A landscape with many peaks, sampled at points; each row gives a point and its height.
A climber steps from a point to the highest of its 2 nearest points, and stops where none of them is higher. Distance is the straight distance between rows; heights are no part of it.
seg: [143 218 190 160 108 160  79 140 122 167 136 101 103 129 161 105 143 103
  84  98 103 134  84]  (h 4.58)
Roz: [149 104 160 131 177 152 175  65 105  95 101  99 187 169 154 152  80 180
 139 137 200 132 152]  (h 3.35)
Fogag: [122 105 186 159 137 153 141  75 165  65 132 168 113 167  79 122 124 113
 132 170 181 135 129]  (h 2.57)
mut: [128 111 116 104 113 173 110 129 154  65 172  97 159  97 133 121 180  66
 116 117 148 100  88]  (h 5.46)
Fure: [148  95 115 117 174 132 162 117  87 128  92 127 160 137 123 120 126 181
 156 110 163 147 146]  (h 4.66)
tamud: [141  98  85 133 145 118 147 152  90 118 105 121 155 109 117 136 142 162
 130  96 125 131 160]  (h 4.23)
foteg: [138 121 145  88 102 175  97 165 130 159 135 106 150 100 110  80 150  94
 161  93 167 110  76]  (h 1.65)
lamig: [130 169 143 194  75 133 110 117 156 127 143 104 115  99 142 137 106  92
  79  83  89 110 137]  (h 1.12)
Poka: [116 114 161 132 108 146 132 122 141 115 105 115 167  95 194 173 106 139
  89 147 147  89 134]  (h 1.22)
mub: [180  38  87 120 120 141 147 106 142 141  77 156 168  91 107 123 118 171
 181 115 169 157 147]  (h 0.39)
paba: [137 197 174 139 139 133  97 122  94 129 121 134  72 138 151 103 176 122
  78 114 103 156  86]  (h 4.00)
gumek: [118 104 119 112  92 179  93 194 177 157 141  99 144 109 114 119 148  90
 137 121 172 107  99]  (h 1.58)
rafe: [124 123 155 129 104 134 104 155 123 177 118 106 149 119  84  95  97 143
 174 110 149 124 123]  (h 3.51)
nekuf: [127 101  71 139  85 148 119 184 179 126 140 128 119  74 135 140 137  73
 108 103 102  98 129]  (h 4.96)
bikon: [129 110 146 142 133 144 114 131 138  91 130 117 164 136  64  99 148 113
 139 119 159 126 113]  (h 3.79)
Rubal: [157 156 117 161 106 126  48 151  80 166 119 145  72 121  83  93 155 136
 113 111 105 194  85]  (h 3.19)
bizig: [141 147  91 119  81 111  60 147  61 194 139 121  93 105 138 122 104 144
 122 114  70 146 109]  (h 5.22)
Kesa: [133 126 109  87  85 156  90 167 122 188 125 142 112  93 128  87 139 106
 168 100 132 127  92]  (h 1.77)
sasuz: [133 137 101 108 190 103 176 107  87 142 137 123 139 159 139 138 107 158
 166 119 121 134 149]  (h 5.25)
Ropu: [148 100 106  86  76 135 118 122 115 210 123 159 134  83 152 110  86 124
 178 111 127 125 115]  (h 1.99)
Roved: [117 150 121  78 136 141 132 145 114 131 124  59 161 114 202 139 140 122
 111 100 104  56 118]  (h 6.04)
baner: [151 143 126 131 131 112 138  98  54 136  92 137 112 128 169 157 132 189
  98 135  96 163 147]  (h 3.61)
Notak: [148 174 131 164 106 125 119  95 128 101 120 127  99 113 150 131 155 108
  78  97  82 113 134]  (h 1.41)
Nemod: [163  49 104 122 141 135 171  71 152  94 106 152 165 112  91 118 119 141
 188 120 191 161 139]  (h 0.54)
bulo: [141 141  64  56 142  75 112 116  82 180 141 150  61 118 160 128 119 127
 153 133  61 150 100]  (h 1.40)
Zed: [ 96 185 150 104 175 127 111 158 150 133 146 117  90 163 143 118 182 102
 104 150  85 130 105]  (h 6.72)
zokop: [117 158 165 149 150 118 171  66 110  90 150 149 134 183 103 117 102 137
 141 122 123 120 160]  (h 5.30)
ziva: [124 137 123 130 150 128 146 116 155  90 136 183  97 150 122 131 140 108
 127 146 119 123 138]  (h 5.75)
Tav: [ 60 121 118 140 165 133 143 139 194  72 144 124 159 180 136 160 148 122
 100 196 148 112 150]  (h 5.31)
legi: [120 118  89  93 125  81 132 170 121 194 123 146  89 108 148 162  99 158
 151 163  83 143 143]  (h 2.16)
gadez: [110 132 147 208 123 123 129 164 148 127 114 123 123 141  63 124 112 150
  94 141 139 139 162]  (h 5.21)
kudo: [168 102  74 131 141 103 144 134  66 128  76 145 122 104 155 155 135 191
 111 121 115 167 162]  (h 3.64)
toru: [125 145 129 111 205 114 205  77 121  98 153 133 143 201 147 139 113 137
 148 139 133 110 164]  (h 5.88)
sufa: [141 159  85 141 113  88  70 129  77 149 165 153  69 136  66  90 134 131
 125 112  74 177 107]  (h 3.74)
lirus: [132 161 177 135 104 121  92 147  88 185 112 104 122 113 131 106 103 148
 120 101 123 128 111]  (h 3.80)
felab: [140  88 109 141 101 146  88 199 147 158  84 136 113  88 110 113 145 139
 120 128 145 144 125]  (h 4.45)
ras: [ 82 140 130 118 182 115 181 115 162  93 136 132 142 191 138 163 119 136
 129 173 122 102 166]  (h 5.49)
nug: [111  99 146 146 120 114 126 157 179 141  96 155 114 124 113 144  99 131
 137 161 148 137 139]  (h 3.96)
Nofe: [107 129  97  71 139 109 152 145 143 153 156 124 134 131 152 128 106 107
 175 113  97  90 132]  (h 2.17)
fumo: [150 138 136 113 122  70 129 102  89 174 106 178  82 130 125 142  72 164
 157 151 104 171 145]  (h 3.12)
sodo: [123 145 162 220 116 171 121 103 143  55 124 133 126 125 119 140 166 125
  52 130 146 111 139]  (h 5.16)
pidi: [115 187 187 158 148 113 156  89  99 126 127 140 101 172 121 129 125 152
  98 137  95 123 158]  (h 4.63)
gupem: [145 161  99 159 112 100  96 123 125 130 153 160  74 126  91  89 135  88
 130  98  83 145 113]  (h 4.32)
Duga: [141 155 133 101 127 107 102 126  48 172 103 128 105 113 157 122 118 171
 131 126  94 153 114]  (h 4.38)
rotu: [114 188 173 139 134 166  99 129 137 121 138  73 126 130 160 117 165  92
  93 104 122  98  90]  (h 5.00)
pirip: [151 132  82 136 128  95 134 110 123 101 134 169  96 106 124 120 122 119
 122  95  93 140 141]  (h 5.03)
vage: [116 127 161 128 106 152 119 144 126 124 145  74 186 134  99 111 116 116
 146 123 171 105 114]  (h 3.65)
Sen: [142  89  98  75 176 116 186 113 155 161 123 165 135 138 180 152  86 127
 180 141 144 135 148]  (h 1.79)
fidev: [124  78 122 145 131 120 167  94 152 106 137 149 168 137  69 122  87 123
 174 125 156 130 150]  (h 0.69)
vapun: [ 88 159 138 125 131 109 131 141 127 168 158 102 130 145 121 131  88 114
 148 109  89  92 134]  (h 2.37)
vuv: [136 164 109 110  97 140  65 186  92 194 129  93  89 105 149 115 151 135
 104 105  87 139  98]  (h 5.92)
mezub: [ 86 119 128 163 119 108 135 164 160 123 136 108 146 150  98 153  86 140
 104 140 112 106 178]  (h 4.85)
bulef: [141 114 160  83 118 143 146  72 131 116 146 119 186 103 161 121  83 112
 168 109 170 106 105]  (h 2.55)
Ruko: [154  85  64 133 136 125 154 105 138  77 111 189 123 103 106 128 162 114
 132 105 128 147 130]  (h 4.41)
Vula: [147 136  76  78 129 101 102 134 120 153 136 164  73 109 163 117 164  94
 136 120  78 131  95]  (h 1.04)
nuv: [ 87  81 103 136 127 138 121 149 199  59 149 116 184 137 135 164 150  97
 132 193 188 114 137]  (h 5.48)
fov: [ 78 166 137 140 160  92 119 176 114 173 153  97 116 167  72 103 132 146
 147 126  89 127 142]  (h 2.62)
Lupit: [146 117 197 145 148 156 144  61 126  75 100 133 148 167 101 115 126 152
 141 156 204 130 135]  (h 2.76)
Lar: [ 91 158 134 125 174  98 151 157  93 149 135  88 131 165 116 137 142 182
 108 136  74 117 154]  (h 2.88)
Garab: [131 116  80 113 122 131 141 136 176  87 142 120 120 105 162 138 154  65
 106 115  91  71 140]  (h 5.26)
nolo: [113 121 138 157  87 136 126 122 194 108 191 119 154 124  85 128  93  63
 138 115 142 102 131]  (h 0.88)
Fem: [120  98 173 121 144 154 134  65 134  58 153  93 195 162 101 129 126 121
 147 163 213 131 128]  (h 2.93)
Zusus: [143 131 151 178 135 128 167  92  87  94  84 146 127 138 154 161 120 181
  79 134 129 129 175]  (h 4.06)
Leta: [155 169 164 167  93 111 114 109 128 128 107 158  65 120 172 143 117 122
  76 129  88 144 120]  (h 1.78)
rupog: [141 164 158 156 158 151 124 125 121  83 117 154  85 134 132 104 205 117
  74 135 128 139 111]  (h 3.48)
ralif: [103 117 120 112 149 134 161  89 135  73 154  91 204 160 159 157 120 121
 127 133 152  99 144]  (h 2.92)
luro: [142  99  63  59 158 113 162 129 126 151 135 155 132 125 157 120 128 117
 184 117 121 138 122]  (h 1.98)
sateg: [119 139 178 178 142 142 157  84 144  91 132 186  89 213  85 126 151 144
 101 163 144 121 157]  (h 2.32)
ros: [132  98  70 113  77 146 105 199 158 167 122 152 102  80 131 140 145 123
 118 117 108 135 132]  (h 4.70)
mepov: [143  88 142 117  95 152 125 148 133 135  94 124 163  78 169 136 100 139
 126 116 162 111 127]  (h 1.35)
tuzuk: [111 167 141 122 160 132 133 116 153  90 160 140 106 170 122  93 166  79
 125 128 126 117 108]  (h 6.21)
Sutef: [117  89 129 107  91 128 161 102 162 108 189 129 194 109  89 122  93  85
 166 119 150 108 126]  (h 0.80)
vipo: [135  84  77 134 126 127 149 128 161  51 151 152 153 105  90 115 158  82
 135 107 136 125 133]  (h 4.10)
suga: [110 149 110  85 127 140  96 190  99 172 138  75 129 118 158 118 150 128
 114 101  91  85 113]  (h 6.48)
Dasap: [130 104 162 121 134  92 142 103 147 146  93 182 107 131 118 131  70 137
 168 168 147 153 144]  (h 3.68)
kinuz: [117 135  95 118 117  61 120 128  84 174 139 139  94 133 116 142  85 160
 147 131  65 150 144]  (h 2.56)
mip: [106  66 114  92  90 173 104 175 201 132 144 115 175 102 135 151 138  94
 141 160 185 107 112]  (h 1.53)
ledaf: [166 145 151 157 119 127  75 145 107 140  84 158  52 120 105  97 165 136
  96 156 128 198  98]  (h 2.74)
duzik: [101 154 146 129 156  83 145 138  62 171 115 110 100 161 125 162 134 216
 119 158  76 161 150]  (h 3.28)
tud: [128  92 133 107 162 145 175  64 125  92 151  74 222 152 151 150 100 143
 158 142 204 123 139]  (h 3.10)
bel: [134 118  63  65 158  61 143 152  85 185 143 151  70 125 129 140 142 151
 176 162  85 171 112]  (h 1.80)
vik: [124  57 119 102  83 162 132 157 165 165 102 125 164  74 126 138 116 141
 150 142 183 110 126]  (h 1.45)
roral: [104 171 111 108 160 108 103 182  97 161 145  89  81 139 128 113 195 128
 103 133  52 134 106]  (h 6.11)
Nepe: [121 142 151 225 114 169 102 160 172  98 125 126 115 131  91 140 152 125
  64 135 146 145 139]  (h 5.60)
Gomug: [112 144  97 101 146 122 154 133 140 102 132  87 136 120 175 156 150 111
  96 113  75  69 142]  (h 5.64)
zuv: [150 115 156 104  87 120 118 107 121 165  99 170 127  91 142  96  86 117
 178 111 158 144 106]  (h 2.20)
Daz: [126  91  88 119 125 134 126 170 170 111 160 129 147 118  60  96 158  86
 153 111 145 113 119]  (h 3.94)
dodeb: [132 125 137 119 138 115 165  79 138  96 133 137 161 142 165 145  83 109
 142 121 142 105 139]  (h 2.73)
bokav: [130 138 151 175 127 147 156  83 123  67 113 126 146 131 148 152 134 141
  86 125 145 106 144]  (h 4.65)
tifun: [153 161 131 152  97  99  92 129 121 169 115 160  45 119 132 136 118 135
 106 152  98 188 112]  (h 2.24)
legol: [113 124 142 155 128 141 104 192 170 144 101 127 105 105 145 147 144 125
  87 164 132 131 124]  (h 4.20)
gabod: [175  92 162 103  96 149 134  74 122 127 114 133 173  86 128 102 107 130
 186 117 193 137  98]  (h 2.40)
fosu: [112 180 173 153 139  92 124 106  65 159 119 126  89 169  99 120 123 190
 107 148  85 174 138]  (h 3.87)
tof: [119 153 158 197  81 140 109 137 185 121 159  97 142 117 115 147  90  84
 107 111 134 121 126]  (h 0.96)
Zet: [129 149 125 135 118 169  98 157 134 105 155  72 153 113 128 114 180  78
 110  80 128  96  97]  (h 5.27)
zadar: [127 128 177 107 179 142 156 100  95 131  74 105 163 167 167 151 115 201
 129 153 184 125 148]  (h 3.66)
kab: [150 124 150 108 173 125 139 111  45 153  68 110 144 143 142 120 128 206
 153 130 164 161 131]  (h 4.15)
Nos: [100 109 102 128 111 164 114 147 202  63 176 107 164 119 133 142 154  57
 104 163 161 101 109]  (h 5.61)

For each start below, name the point where the climber stops.
bulo => suga
mepov => Fure
gabod => Fure
Lupit => Fure
nolo => pirip
Nofe => toru
legol => suga

For each start below, name every point that the climber comes to, in order.
fidev => Sutef, nolo, tof, lamig, Notak, Leta, tifun, ledaf, Rubal, sufa, gupem, pirip
luro => Nofe, vapun, fov, Lar, duzik, fosu, pidi, zokop, toru
zuv => gabod, bulef, dodeb, ralif, tud, Roz, zadar, kab, Fure
